Each row is a point on a landscape with many valleys, with its height.
From any point a ball rolls to the lowest of the 2 points nearest to it. It stops when none of these is lower. Distance is the straight distance between rows; heights are no part of it.
pozef: [-12   3 -25 -11  -6  -4 -10   1   0   5 -13   7  -9 -19 -18   7   9  13
 -15  -4 -12  -8  -1  24 -17   7  15  22   2  26 -14  25 -29 -12  -5 -26
  -7 -21 -12   1 -18 -14]  (h 44.8)
makiv: [ -8  -4   1  -6  34   7  25 -27  14  -3  35   3  -2  17   4 -21   9  -8
 -18 -10  10  37  -4   6  12  -2  -4  -3  10 -12  -1   3   0   4  -1 -22
 -23  25  -9   4 -20   5]  (h 45.3)
kufa: [-21 -12  -9  -8 -13   5 -24  11   4  -2  -6 -24  13 -20  -8  -5   8  16
  12  -9 -19   4   6  14  -6  -1  -1   1 -13   8  12   4  -8 -27  -3   9
   0 -51  -2  10  19   8]  (h 17.1)
voveb: [ 24 -13   4  26  -6 -22 -27 -14 -12  21 -10  18   1  16  20  10 -36   0
  31  11   0 -19  27   0  12   1   1  -1  23 -24  -1 -10  32  24 -13  22
  -5   4   8  10  -3   3]  (h 79.1)
fab: [  0   8 -13   5 -28 -11 -17   2 -12 -10 -22  -7 -12 -14 -24  25  -6  19
  13   6 -19 -19   5  13 -35  -3   3  15 -18  34  -4  22 -25   1 -12  -2
  16 -14   6  -7  -4  -9]  (h 34.3)
zozi: [  9  14  17  12  21   7  45  -4 -12  -4  14   4  -5  15   9 -13  13 -26
 -11  -5  22  10 -12 -23   4 -11  -2 -20  10 -14  -3  22   2  18   9 -11
   2  50   5  -9 -17  -5]  (h 16.4)
tidu: [  2  10  -3  -8   1  20  27   9 -14 -25  -6  -1  -9 -15 -12   7  22   8
 -15  -4  -1  -8  -8  -3 -19  -2   1  20 -24  27   1  31 -32 -18  10 -20
  18  -7  -2  -5 -11   3]  (h 39.8)
sula: [ 28  19  10   6   6  26  28  21   3  -3 -14  25  11  12  14 -19   3 -20
  14 -12   6  -5  10 -29  13 -17  -8 -18 -19 -16 -14   8   1  34  10  -1
  23  31  20 -14  -1  -3]  (h 23.6)
zot: [-17   5 -16 -14   8 -11   1  -1  -1   7   9   3 -16 -11  -8   9   8   5
 -31 -12   5   7 -22  32 -12  22  20  30  12   9  -4  -3 -26 -15   3 -26
 -23  -2 -15   5 -22   2]  (h 23.8)
nema: [-27 -26  -6  -9   9  -8 -20   1  15   4  12 -10  22 -22  -1 -13  19 -12
 -26 -15  10  20 -18  28 -17  24   1  -5   7  19  18   2  -2 -26  -7 -10
 -36 -36 -34   5  10   6]  (h 42.8)
dom: [-10  -8   6 -22 -25   4 -17  20   2   9 -21   8   3   2  -3   3   3  -1
  10  -9 -18  -8  -1   0   4   8  15   8   0  17  -5 -20  -6   4   2  -1
 -16  -7  11  22   0   4]  (h 56.7)
Rom: [-15   4   7 -17  -3  15  24  11  -5 -14   1   3  -4 -14   1  10  22  -3
 -20  -8   7   1 -23   8 -16   8  11  25 -12  35  -5  -6 -35  -6   7 -26
 -18   3  -3   5 -18   3]  (h 64.9)
mor: [-14 -11  15   5   4  12   6  -5 -14  -5  12 -22  15  11  -5 -20  13 -10
   0  12  -3   2   4  -9  17   6  -3 -18   1  -4  20  -1  27 -23   5  25
   1 -12  -4   7   8   6]  (h 18.2)
rim: [  5 -24   0  12  -8 -13 -31  -8  -1  15  -5  -1   3   4   9  11 -27   4
  30  14  -6 -14  22   7  16  -2  -4  -3   7 -11   3  -9  28   3 -12  21
  -8 -11  10  14  16   4]  (h 77.1)
tet: [ -9  -2 -12  -9 -11   2   0  11  -6 -12  -8   2  -5 -33 -20  21  14  15
  -8   3  -6  -7 -16  19 -38   6  -1  16 -19  46  -5  25 -38  -8  -3 -19
  -5 -16 -10  -5  -9 -20]  (h 40.6)
Vovu: [ -9  16  10 -11 -15 -13  -1  13 -16   6 -12   2 -12  13  -4  19  -7  11
  -1 -15  -9 -17  -6  -4  12  11  12  31  18   0   0 -27 -14   0   7   7
   3   1  10  15  -9  14]  (h 63.0)
Zunib: [ 36  -8   5  23 -23 -20 -24  10  -4  -4 -27   6  -4   8   7  37 -41   8
  36  13  -3 -33  21  -9  -3 -23 -17  -5  -4  -7  -2 -14   6  11 -10  21
  15  -4  18  -1  26   2]  (h 76.6)
bege: [ 18   3  14  10  -1  25  20  15   6  -6  -8   7  17   1  15 -18   5 -21
  19  12   6  -2   9 -26  11 -19 -10 -29 -30 -16  -6   3  17  25   5  11
   8  24  23 -12  12  -8]  (h 26.9)
lipo: [ 15  -5  21   8 -13 -25  -5   8 -32   7  -6   9   3  20  11  18  -7  -7
   8   6  10 -21   0 -20  15   9  -5  15  36  -7   4 -26  27   8   1  27
  -3  21  -4  25  -2   6]  (h 19.7)
Riveg: [-12   3  -6  -2  26  -3   5  -8  -6  16  13   2  -8   9  -3 -17  16  -9
 -27  -9   8  19  -4  -5  19   9   8  -6  39 -25   8  13  27 -17   1  -6
   4   0 -27  -4  -4  -1]  (h 24.5)
Bok: [ 12  -5  15  -3 -21  17  -4  26   8 -17 -21  -3   7 -16   1   3  -5   2
  30   8  -8 -15  -2 -19  -9 -20  -9  -9 -40  11  -6 -16  -6   9   0   9
  15  -1  15 -11  34  -1]  (h 66.8)
lus: [-24 -25   1  -3   5  -4  -8   0  16  -1  30  -8  20  13  -4 -41  15  -7
 -12   6  -5  21  -7  -3  25  23 -13 -22  24 -10  24 -19  35 -13   4  12
 -17 -14 -25  16  30  10]  (h 20.3)
big: [ -8 -13   1   2   8  -9  -7  -5  -9  17  21   7   8  31   4 -28   6  -8
  -5  10  -1   8   2 -14  38  19  -8   1  44 -32  10 -15  48   2   5  15
 -13   5 -20  17   7   4]  (h 62.2)
Dadam: [  3   2  -9  16 -20   1 -15  -4 -11  -3 -21  -7   0 -13 -13  11  -8  21
  22  25 -11 -20  20   5 -22  -3   5   5 -17  20  -5  31   3   1 -11   8
  10 -18  19  -2   0  -9]  (h 30.6)
buz: [-11  -5 -15  -4  33  12  13 -23  14 -20  30  -7   2 -27   3  -4  16   2
 -18  -5  26  28  -2  28 -18   1   0   7 -15  22   0  25 -18 -22 -10 -23
 -21 -19 -16   1 -16  -6]  (h 53.9)
kupaz: [ -3   2  -6  -4  16 -17  -1  17   3  19  -2  13  -8  10   0  -5   8 -16
 -28 -17  -3   6  -3 -10  17   8  15 -23  36  -8  -4   0  19  -4  10  -9
  -1  17 -22   2   0  -8]  (h 30.5)
Gomo: [  2 -11   0   0  -1   4  -2   5  14 -13  -7  -8   4 -27  -1   5   2  -9
  -7   6  -4   4  -7  -2 -15 -16  -2 -22 -16  23   2   3  -4   2   4  -3
  -5   7  -2 -12  14 -11]  (h 33.5)
Mitaf: [-20   6 -22  -7  -5 -15 -17  -4 -24  17 -13   0 -14 -11 -17   6   3  22
  -6  -1  -7 -19   5  27 -16  14  26  33  12   1   1  20 -13 -23 -11 -12
   5 -23 -15  -5 -22   0]  (h 48.3)
lavip: [ -5  -7  14 -17 -11  20 -15  10  24   9   1  -4  19  14   3 -21  -5   5
  18  -6 -19   3   6  -9  26   5  -2  -6  -6  -1  10 -24   8  11   1   7
 -16 -20  21  18  19  11]  (h 81.2)
fad: [  0  -5   2 -12   7  -2   3  27   8   1   0   4   2  -4   0  -8  23 -21
 -23  -6  -3   3  -9 -12   8   1  11 -29  14  11  -4   3  10  -2   8  -5
  -5  13 -14   8   6  -9]  (h 36.0)
Tasov: [-19  -3 -10  -2  25  -3  14  -5  -4   3  15  -6  -7  -5  -8  -7  24 -14
 -36  -8  10  21 -15   7   1   5  12 -11  20   0   4  21   4 -25  -2 -15
  -7   2 -24  -1  -7  -8]  (h 18.6)
nofo: [ -2  -8  12  -4  14  18  20  11  22 -17  22  -5  17  -5   7 -33  24 -21
  -9  -8   4  27  -8 -20  12 -10 -10 -34 -21   4  10 -11  10   7   9  -2
 -15  12   1   5  12  -3]  (h 37.7)
vike: [ 25  35   1  11  -5  -8  26  -1 -21  -7 -13  14 -13   7   0  20  -2   3
   0   2  20 -20  -6 -21 -18  -4  -5  13  -5   2  -2  15 -21  21   8 -14
  30  32  10 -20 -20  -3]  (h 34.6)
kezo: [-17 -20   1   9  12   0   0  -3   0  -2  24  -9  12   8  -4 -35  21 -17
 -10  23   0  13   3  -4  22  15   1 -25  14 -14  15   7  40 -18  -1  20
 -17  -9 -19  11   8  -3]  (h 12.1)
Fut: [ 27  -2   5  24   3  -7   1  -6   3   1 -10   3   7  13  19   2 -25 -15
  20  10   2   1  16 -13   1 -20 -20 -27   0 -33   2   0  19  20   4  22
  17  18  17 -11   2  -2]  (h 79.5)
vubid: [ -2  -2 -19 -14  18  21   8 -11  17 -13  17  -5   8 -26  -1  -1   7   5
 -13  -5   7  22   3  14 -12  -6  -7   7 -26  20  -5  21 -28 -14   1 -21
  -3 -19   2  -6  -8  -8]  (h 57.3)
sume: [ 11 -18  17  -6 -14  12 -14  23   7   0  -7  -8  15  10   9  -5  -2  -7
  31   8 -15 -11  10 -14  23  -7  -5 -20 -13  -2   3 -28  24   6   2  24
  -1 -16   9  24  29   8]  (h 84.1)
zik: [ -3   5  -5   1 -13   6  14  -7 -18 -22 -12  -2 -10 -17 -17  15  12  14
   4  12  -6 -15  -9  11 -33  -6   7  19 -26  36  -2  27 -34  -4  -6 -12
  11   1   2  -8 -11  -2]  (h 37.5)
meren: [ -6  14   5  -2  17 -15  15  -9 -12  10  15   1 -19  12  -3  11   1   1
 -34 -15  16   7 -24  -4  14  12  -1   4  39 -19   6 -12   3  -2   9  -8
   2  29 -18   1 -13   9]  (h 71.5)
fole: [ 17  -3   9  11  -4 -30   0   2 -15   5 -12   4 -10   5   8  18 -11 -12
  -4   8  11  -8  -3 -13   4  -1   3  -8  23  -9  -5 -13  24  12   5   7
   5  27  -5   6  -3  -8]  (h 24.6)
Vilem: [ 14  18   0  17  18   4  35 -24 -17   2  10   2 -13  12   6  -3   4  -4
 -10  -1  20   4   3  -8  -8  -1   4  -2  10 -14  -2  26   6   1   8  -8
  17  25   7  -8 -24  -2]  (h 11.9)
sufol: [ 19  -9  22  -5 -21  -9  -4  24 -13   1 -17   4   5  11   3  21  -9  -5
  18   1  -5 -25   3 -14  17  -2   0   6  10   5  -3 -33  12  10   8  21
   2  14   6  23  16   4]  (h 14.2)
dem: [ 14  18  -3   3  -4 -16   7   0 -15   0 -17   2 -17   2  -3  18  -5   2
 -10  -5   5 -15  -6  -9  -7  -8   6   2   9   1  -3   8  -9   3   9  -5
  26  16   2 -14 -12  -5]  (h 32.2)
Nipe: [  3  30 -33  -4   1 -12 -11  -6   8  12  -8  17 -25  -4  -8  13 -18  25
   0  -9  -8 -10   9  15   1  -5  10  40  -4  -7 -12  14 -32   1  -5 -20
  19 -10   5 -11 -27  -3]  (h 44.5)
rana: [ 29  33  -5   3   0   1  27  12   4  -4 -14  22 -15  -1  -3  14 -12   0
  -5  -9   9 -14 -10 -14 -16 -24  -8   2 -16   5 -16  16 -32  24  12 -24
  32  34  11 -26  -4  -7]  (h 36.4)
nov: [ -1   1   2 -27 -10  21  -8  46  17   1 -19  12  11 -15   0  -9  21  -7
   0 -24 -19  -2  -7 -11   2  -7  10 -12 -27  28 -12  -9 -21   4   8  -6
  -1 -10  -1   7  21 -10]  (h 47.4)
Fuf: [ -6  -8 -11  -3  12  -7  -9 -10   8  -3   2  -8  -6 -18   0   1  -3  -6
 -12   8   1  15  -6  10 -15  -5   8 -14   2   9  -2   8  -3 -11   0  -9
  -4   0 -12 -14   3  -9]  (h 38.2)
mez: [ -1  16  -4  20   2 -20  -8 -41 -17   8   6   6 -14  15   8  15 -24  24
  18  14  21 -16  13  18 -14  16   9  30   5 -17  -1  -3  -1   8 -21   5
  -3   3  17  -4 -25  10]  (h 18.5)
pogid: [-21  -8 -10  -4 -19 -25 -17  -2 -27   9 -12 -10 -13  -5 -10  24   0  14
   4   4  -9 -16  -5  29 -14  15  20  23  19   8   3   2   0 -27 -11   3
  -9 -23 -14  13  -4   5]  (h 51.3)
Vuzu: [ -6  21 -17  -7  12 -28  11  -8  -8   5   9   8 -29  -3  -9  23  -1  18
 -29  -7  11  -5 -18  19  -8  11  16  29  15  -4  -9   2 -28  -6   7 -22
   2  14  -6  -4 -33   0]  (h 17.8)
debo: [-41 -27  -3   0   8   1 -14  -7  11   5  32  -5  20   8  -8 -45  30 -11
 -21  10   5  22 -12   8  11  31   1  -7  29  -4  16   0  31 -19 -15  -4
 -36 -27 -30  16  19   8]  (h 28.9)
ridi: [-12   4  -2 -10 -21  -7 -25   7   0  15 -18   5 -13   3  -7   5 -12  16
   3 -17 -17  -9   7  11   8   8  15  26   4   3  -4 -15 -14  -4  -1   7
  -5 -16   5  12  -4   7]  (h 60.3)
kede: [ -2 -10   6  -6 -34  -3 -11  25 -13 -15 -23 -18  -3 -14  -9  16   2   9
  19  -1 -18 -24  -2   4 -15 -10   1   9 -20  25   2  -5 -23  -8  -1  16
   3 -15   1  -1  22   5]  (h 2.3)
Busod: [-27 -30   3  -1  -9 -23 -14   2 -18  -1  -4 -12  -2 -12  -7  19   9   0
 -11  10  -2  -3 -14  26 -17  18  15   2  16  19   7  -8   6 -24  -6   6
 -29 -14 -27  12   4   4]  (h 48.1)
bizos: [-16  -3  11   3  -3 -21   7 -19 -18  13  19   2 -12  21  -1  16   3   8
 -15   9  13   1 -17   5  11  27   8  21  31  -6   1 -32  12   4   0  -1
 -21  28  -5  17 -13   6]  (h 68.3)
Vopes: [  3   7 -26  -2  10   7 -11 -22  16  -9   3 -11  -7 -24  -8   4 -11  21
  -4   0  -5  11  11  15 -18 -15  -7  12 -25   5  -3  23 -27 -11  -1 -18
  13 -25   4 -22  -7  -7]  (h 60.8)
duve: [  1  -3  16 -23  -3   6  -9  35  14   1 -13  -2   6  -2   3  -2  12 -12
 -11 -16 -12   2 -16  -6  11   0   2 -14   1  16   0 -29  -2   2  13   0
  -1   0  -9   7  19   3]  (h 42.0)
Tele: [ 25   9  -4  13 -13  -2 -12   3  13  -5 -29  13   1   0  12  14 -36  -1
  27  15  -1 -13  14 -10 -18 -21 -15 -10 -21  -5 -16   2  -7  33  -7   1
  15  18  25 -23   6 -13]  (h 19.8)
sefe: [  4  -6  20 -14 -22  -6  -2  32 -11 -11 -24  -6   1  -7  -5  22   1  -4
  15  -5 -13 -22 -11 -12  -2  -8   2   4 -10  16  -3 -35 -12   0   1  10
   2   7  -1   8  23   7]  (h 8.3)
bel: [  3  10 -15  17  -4  -5 -16 -32  -8  18 -12   9  -9   5   8   5 -24  19
  29   7   3 -16  24  10  -2   1   7  21   4  -6  -2  19   6   8 -19   9
   5 -16  20 -11 -16   7]  (h 22.6)
Mazar: [ -8   6  19   1  10   9  30 -11  -4  -3  23   5   3  24   3 -11   7  -7
 -10  -2   5  14 -12 -19  18  10 -11   3  21 -12   3 -21  14  20   9   0
  -7  36   3   8 -13  12]  (h 44.7)
peber: [-15  -7  11  -5 -10   9   0 -13   8   4  11 -10  10   6   9 -12  -4   3
  10   7 -11   8   2   2  11  14  -1   5  -6   4   8 -18   3   2  -7   4
 -20  -8  12  15   5  20]  (h 78.2)
lerup: [-18 -19   4  -8 -10 -30 -13   0 -10   9   5  -6 -10   9  -4  20  -8   5
 -11   3   1  -2 -20  13  11  18   6  24  33  -6   8 -37   9 -10   2   7
 -18   3 -20  24   6   8]  (h 71.7)
tisak: [ -6 -18   1  12  13   6   2 -23  16 -12  22 -16  12 -17   4 -13   3  -7
   6  18   5  17   5  11  -9  -7   4 -29 -21  12   3  17  11  -1 -17   0
 -25   4   3  -2   2  -7]  (h 48.8)
dotov: [ 44  -2  13  19 -15 -10  -6  10  -8   1 -28  14   3  15  19  19 -34  -9
  29   9  14 -20  18 -19   0 -20 -20  -9  -2 -26  -2 -17   8  31   2  23
  22  16  16  -6  10  -1]  (h 78.1)
zek: [-12 -17  -6  -4 -28   5 -20  22  -8  -6 -21 -27   8 -24 -11  16   1  18
  25  -5 -24 -13   7  10 -17  -6  -3  -4 -19  26   9   7 -17 -21  -5  16
   4 -45   1   8  27  -3]  (h 9.4)
ler: [ -2  14   4  -4  15   8  33 -24 -14 -14  18  -8  -9   6  -7   5  11   9
 -15  -2  17   8  -5   8 -10   6  -3  18  -5  -4   9   8 -19 -19   6 -13
  16   0   0  -6 -22  12]  (h 45.2)
pefi: [-16 -17  -5 -10   1  18 -11   3  19   1  11 -20  24 -10  -3 -24  13   4
   4  -6 -15  13  -1   5   5   9  -2 -10 -18  14  16   0   2 -21   1   1
  -7 -46   1  12  17   4]  (h 25.1)
Peg: [-15  -3   6 -10  -5  13   9  11 -15  -1  -6  -2   9  -1  -9  -5  31  -5
 -11   3  -7  -5 -15   5   2  18  16  -1   8  28   3   6  -2 -16   8  -2
  -8 -15  -5  14  -5  -1]  (h 58.6)
lozen: [ 25  22  14   9  11  15  41  11  -7   1  -5  22  -1  12   7   2   3 -16
   1  -7  16  -9 -10 -28  -1 -19 -11 -12  -9 -19 -12  15  -6  32  12 -15
  18  54  16 -20 -12  -5]  (h 20.5)
Keze: [ 11   7  23   3   7   8  22   7  -6   0   7   9   8  20  12 -10   5 -21
  -1  -6   5   9  -6 -22  18  -8 -11 -24   9 -21  -6 -13  21  21  13   9
  -3  44   5   1   4   6]  (h 40.9)
kelug: [ 26  37 -12  -2 -15  -2  15  11   9  -9 -16  22 -16  -5 -13  26 -13  22
   0 -10  -2 -20   3 -14 -14 -16 -11  28 -24   7 -15  24 -44  21  10 -19
  35  14  17 -29 -15 -14]  (h 38.6)
Mot: [-20 -21  15  -9  -7 -13 -10  -9   3   1  16 -16   6   8  -3   1  -2   7
   7   5  -9   5 -11  10  11  21  -2  13  12   6  20 -30  10 -20   1  13
 -19 -10 -10  21  16  21]  (h 75.1)
gani: [ 10   2  -4  -5  10  34  -6  -5  26   3   0  -8  12   0   8 -11  -9   2
  14   3 -16  11  19  -8   5 -17  -8 -11 -28  -9  -4   3   3   9   1  -1
  11 -17  28  -6   1  -9]  (h 57.5)
fopal: [ -7   2  -4   3   6  17   6  -4 -11  -3   2 -20   5  -1  -4 -14  17   2
  -6   3  -4   6   7  -3   3   3   1  -5  -2  -1  15  12  10 -27   4  12
  16 -30   0  -3   1   6]  (h 12.5)
Fogi: [  2   2   5   1   3   3   9 -15   9 -27   8   1  -3 -17  -4  14 -13   4
   7  17  19   4  -9   6 -28 -15 -10   2 -39  16  -4  -4 -31  11 -11 -15
  -5  20   5 -23   2   2]  (h 42.4)
dupeg: [ 12  -1   7   5  -4  -9   9   0  -2 -13 -13  -1  -4  -5   3  10  -5 -11
  -3  12   4  -9  -2 -14  -6 -12  -4 -17  -1   4  -4  -1   2   8   1   7
   7  24   2 -15   5  -4]  (h 28.8)
Vul: [ 23  -1  -2  -2   8  -3 -14  10   3  11  -6  -4   7   7   5 -12  -6 -11
   8  -2  -5  -1  17 -11  20  -7  -8 -24  11 -28   2 -10  28  -3  14  21
  13  -7  -5  -1  17  -3]  (h 67.9)
Dil: [-14  -3  -8 -22   9  17 -11   5  19   1  11  -4  14  -6  -3 -24  19   1
 -11 -13  -7  18  -7  12  10  14   5   4   3   7   9  -1  -5 -15   5 -18
 -18 -35  -6  16   2   7]  (h 32.8)
mol: [-22 -22  -7  -8   4   4 -15  24   6   3  -1 -14  16 -19  -9 -17  30 -21
 -27 -15  -1  14 -17  13  -7  23   5 -20  11  15  13   5  11 -20   7  -7
 -19 -33 -28  12   9  -5]  (h 48.7)
roral: [ -7 -17  10   1   6  25   9  -5  24 -15  22 -16  23 -16   9 -25  12  -8
  11  12   0  16  -2  -3   1  -9  -9 -25 -36   9  10   3   2  -1  -4   2
 -18  -1  10   3  10  -1]  (h 43.8)
tul: [ -5   3  -4 -15  14  11  11 -11  13   4  16   3   4   1   4 -16   9  -5
 -13 -11   1  19  -3  -2  14   1   1   5   2  -1   2  -2  -8  -6   8 -18
  -5  -2   0   2 -14   3]  (h 39.6)
Fesig: [-30 -10  -9  -4   9 -13 -16  -2  -7  22  22  16  -3  19   4 -28  13  -4
 -14   0   1  10  -2   3  31  30   6  12  54 -19   5 -12  39 -10 -13 -11
 -21  -4 -28  11   7  -2]  (h 58.7)
Rimuz: [-14  -1  12  10  21  -7  26 -11  -1   6  40   6   1  30   0 -24  18 -12
 -17  -9   7  31 -18 -15  21  10 -10 -15  39 -20  -2  -7  23  18   0  -4
 -18  45 -16  18  -9  -3]  (h 49.1)
zav: [ 22  21  10  12   1  12  13  -4 -15  10  -7   7   6  12   9  -2  -4  -3
  11   1   7  -9  15 -25   4  -5  -5  -1   0 -17   3  14   9  13   8  18
  27   5  22  -3 -15   3]  (h 12.0)
Vibab: [ -3  -1  -8 -16 -17  12 -19  23   8   8 -24   9   5 -16  -7  -1  10   5
  -1 -11 -23  -8   1   6  -5  -3  18   0 -10  30  -9   5 -10   4   6  -7
  -5 -19   3   7   1 -16]  (h 52.2)
sifo: [  3   3   2   8  24 -23  16 -29  -5  -1  17  -8 -21  10  -3   6  -2   1
 -22   4  23  16 -12  11  -7   2   3  -5  23 -19   4   3   7  -2  -5  -8
  -2  30 -17 -11 -12  -2]  (h 69.3)
Nog: [ 21  31 -29   0 -14  -5 -14   7  10   7 -20  24 -16  -2 -12  14 -17  28
   6  -9 -14 -19  18  -4 -17 -10   0  29 -14  10 -21  25 -36  18   2 -11
  31 -11   9 -16 -10 -20]  (h 41.3)
ges: [ -2  -2 -10  -9  40  12  24 -20  13 -13  35   1  -3  -8   6 -10  15  -8
 -26  -8  23  34  -9  12  -5  -2  -1  -5  -5   7  -8  19 -13  -9  -3 -29
 -24  12 -16   3 -21  -1]  (h 49.9)
Fudop: [-27 -13  -4   1  21 -15   0  -8   3   9  37   9   4  24   1 -29  22 -16
 -24   1   5  29 -12  -3  25  18   4 -16  46 -12   1  -5  36  -2 -10  -8
 -36  20 -25  12  -3  -5]  (h 54.1)
nife: [ 12  12   4  -5   3   2  22   3  10 -21  -2   9  -8 -20   1  13  -4  -5
  -9  -1  11   1 -22  -6 -20 -17  -4  -1 -22  18  -8   5 -28  16   2 -26
   7  37   1 -28   2  -2]  (h 39.2)
muze: [ 18   6  -5  -4 -11  27 -21  14  27   2 -14  -1  10  -5   5   2 -20  16
  26  -9 -19  -2  17 -11  -2 -19 -15 -10 -38  -6 -11  -2 -10   9  -1  12
  27 -26  24 -11  22  -7]  (h 61.6)
vek: [ 18  26   3   0  -3  18  13  -3   1   6  -9   5  -4  13  10   4 -14   6
   9 -18   0  -5  11 -17   5 -12 -12  11 -14 -20  -6   2 -13  16  11   9
  37   2  24 -16  -8  10]  (h 16.0)
vina: [  3  12  -1  10  10  10  13 -24 -14   4  10 -11   1  10   3 -13   5  -2
   4   3   8   0  16  -6   5   1  -1   2   1 -14   4  16   9  -7   4   9
  16  -5   7  -3 -13   6]  (h 7.1)
voku: [-23  -9   1   2  24  12  23   3   3  -5  29   3  11   2  -7 -33  45 -24
 -35  -6  14  26 -12  -3  11  14   6 -21  15  14   5  26  12 -23   2 -14
 -19  -4 -26  10  -9  -2]  (h 10.4)
fota: [-38 -12 -13 -12  19  -9 -11  -8   8  11  22   9  -3 -14  -2  -6  12  -2
 -29 -11  10  14 -16  38  -5  27  21  19  14   8  -4  -4 -10 -14 -12 -30
 -40  -9 -26  11 -18  -2]  (h 30.4)
Vuk: [  9  -9   7   5   9   7   6   8  18  -9   8  -3  10  -8   8 -18   3 -20
   4   7  -2  17   4 -18   9 -24  -4 -44 -19  -4  -1   3  19  16   5   9
  -6  19   4  -6   7 -13]  (h 31.8)
gosu: [ 16  -9   1  -5  -5   1 -29  27   3   4 -21  -5   2  -1  -3  -2  -2   0
   7  -2 -17 -10  21  -9  12 -12  -2 -19  -9  -9   0 -12  17 -10  11  31
  26 -25  -7   2  31  -6]  (h 70.3)
kez: [ 23  29  -6  11  -6 -16   1 -15  -3   8 -11  16 -19   8   5  19 -34  15
   7  -5   7 -11   6   2   0  -3  -5  24   0 -16  -5  -8 -20  25   4   1
  12  12  20 -17 -23   8]  (h 9.3)
Rusi: [ 31  -6  25  10 -14   2  -1  19   7  -7 -14   9  17  16  22   8 -26 -18
  33   9   6 -16   8 -21  12 -19 -20 -17 -10 -28  -2 -35  16  20  -1  29
   7  20  19  -2  25   6]  (h 79.4)
likop: [ -9 -13   0   7  12 -10  -8 -21  -7  13  13  -3   2  18   9 -16  -6  -1
   2   6   2  10   8   7  20  10  -2   0  25 -26   8  -6  36  -7  -9  12
 -12   5 -10   1   2   4]  (h 65.0)
naf: [-21 -15   6   3   8 -14  -1 -15  -1 -11   5 -15   4 -22  -4  11   8  -5
 -21   7  11   9 -18  26 -26   8   7 -11  -2  21   5   2  -5 -17  -9  -3
 -21  -3 -20   1   3   1]  (h 43.0)
delek: [ -8  15   1 -13  -6  10  22   1 -15  -9  -4 -10  -6  -3 -11  10  15  10
 -11 -16  -1   1  -6  -2   0   5  -1  21  -3  11   8   6 -28 -20  10  -6
  18 -15   1  -3 -13   9]  (h 42.5)
Lof: [ 14   8 -16   1  19  11  -9  -5  12  11   5  -3   0   0   4 -24  -2  -1
   1 -10  -1   8  20  -1  15 -15  -3 -18   8 -37   2  11  19  -8   8   2
  22 -14  -3 -16   4  -6]  (h 65.8)
vos: [ -1  28 -11   8   1 -31   1 -18 -11   8  -1   7 -26   5  -6  21 -21  20
  -5   3  14 -16  -3  16  -8   9  13  37   8 -15  -6  -4 -19   4   2  -2
   5  10   6  -6 -30   8]  (h 14.1)
zigas: [  5   6   4   5 -21   5   9  -7   3 -27 -10   2  -8 -16 -12  20 -17  18
  18  19   3 -17  -4   4 -34 -14 -11  20 -47  24 -10   1 -35  16 -14 -14
  10  10  17 -23   3   4]  (h 45.1)
Tob: [ 16 -11  -3  20 -23 -24 -30  -3 -13   2 -17  -2  -9   2   2  28 -36  14
  37   7  -9 -29  23   4   4  -9  -7   5   6  -8   2  -7   8  -7 -15  28
   4 -22  12   9  20   9]  (h 75.0)
Dafog: [-22 -12  -6  -8  -5   2  -8  25 -12  15  -5  -1   5  -1 -12  -6  32 -19
 -32  -7  -7   2 -15  11   2  26  15  -3  35  12  -1   7  13 -27   3  -7
  -9 -21 -25  13  -3  -3]  (h 54.0)
Gor: [-19   0  21 -19  -6  18  26   8  -9 -15  10  -7   6  -1  -4  -5  27  -5
 -15  -6   3   5 -24  -5  -4  17   9  12  -8  24   9 -10 -12  -6   7  -7
 -10   7   5  13  -6  14]  (h 62.1)
zev: [ 29  11  -3  24 -19  13 -10  16  15  -7 -23   8   5  -1   4  13 -26   8
  37  19  -2 -22  22 -19 -17 -23 -23 -12 -39 -10 -16  11 -10  32  -8  16
  34  -3  28 -22  18 -14]  (h 23.9)
Tagu: [ 13 -17   2   0 -19  -8 -38  23  -2   5 -25  -4  -2   2  -1  19 -14   5
  31  -2 -25 -22  20   6  12 -10  -3  -7  -8  -2  -4 -10   9  -7  -5  25
  10 -28   2  15  30  -7]  (h 72.7)
dibol: [  5  -5  -9   9  14  20 -11 -21  23   4  12  -7   6 -13  10 -15  -8   1
  14  13  -7  16  15  13   1  -8  -5 -14 -21  -3  -7  14   7   2 -15  -7
 -10 -15  13  -8  -4  -8]  (h 53.4)
Golu: [ 32  26  -9  18  -7   2   3 -11  12   2 -17  24  -2  12  10  15 -33   3
  14   7  13 -13  15  -9 -17 -18 -17   6 -10 -15 -11  11 -15  41   0  -7
  15  23  29 -24 -22  -2]  (h 14.7)
pudod: [-34 -16 -11  -4   6  -6 -16 -10   1   5  19  -9   9  -2  -4 -20  13  -2
 -12   2   6  11  -2  25   0  21  11   6  17   0  10   0  14 -25 -13  -4
 -27 -21 -27   3   4   5]  (h 36.1)
Veb: [ 13  -3   6  15  15   0  18  -6  12   3  16  -3   8  15  15 -25  -3 -20
   3   2   4  27   6 -12  17 -12 -13 -31  11 -32   2   1  21  19   2  12
  -6  28  -2  -6  -1  -9]  (h 37.1)
zivi: [-13   8  14  -7  -7  -8  15 -15 -17  -1  11  -7  -7  14  -2  14  -5  12
 -10   1   3  -4 -13   6   6  21   9  26  13  -4   3 -27  -2  -1   6   5
  -6  12   6  10 -13  26]  (h 65.5)
bug: [  8  11 -26  -2  19   7 -15 -18  13   6  -5  -3  -9  -8  -2  -6 -17  11
   1  -4  -1  11  17   6  -7 -13  -4   5  -2 -21  -7  24  -3  -7   1 -11
  25 -22  -1 -22  -5 -11]  (h 63.5)
zimev: [ 18 -17  22   1  -5  -3  -3   1  15   3  -3   6  10  11  16   5 -26 -13
  24   9  -5   0   4  -6  15 -14 -11 -14  -2  -9  -5 -32  12  28  -3  14
 -16  27  12   7  12   1]  (h 81.3)
nidaz: [ -4   5  -7  12 -12  10 -13 -13 -12   5  -6  -2   6   1   2  -1  -7  13
  32  12  -9 -16  30   0  -3  -6   5   7 -16  -1  -1  26   8  -7 -10  17
  12 -26  27   4  -1   1]  (h 26.7)
lasid: [ -3   3  -4  12  11 -17   0 -36 -13  14  10  -6  -9  13   6   3 -17   3
  -3   6  11   3   2  10   2  11   6  10  26 -26   6 -11  18   2 -10   6
  -4  17  -3  -4 -11   2]  (h 67.1)
pufif: [ 14   0   8  -6 -32  13 -18  32  13 -10 -25  -4   0  -9  -6  16 -16  17
  32 -11 -19 -13  10  -9 -15 -26  -9   0 -40  10 -11 -15 -24  10  -1  17
  30 -18  10  -9  33   0]  (h 64.8)

For each start below, name the point where the ball stops.
gani => vina
likop => vina
bug => kede
Gor => kezo
fab => kez
Veb => vina

Call two points neighbours if one is among the 2 nearest of the other. Go from one point of each pair to the other, from neighbour to neighbour, staying as low as possible. Name the highest point that can't be avoided.
kede and kez => Nipe
kezo and kez => mor
vina and kez => vek
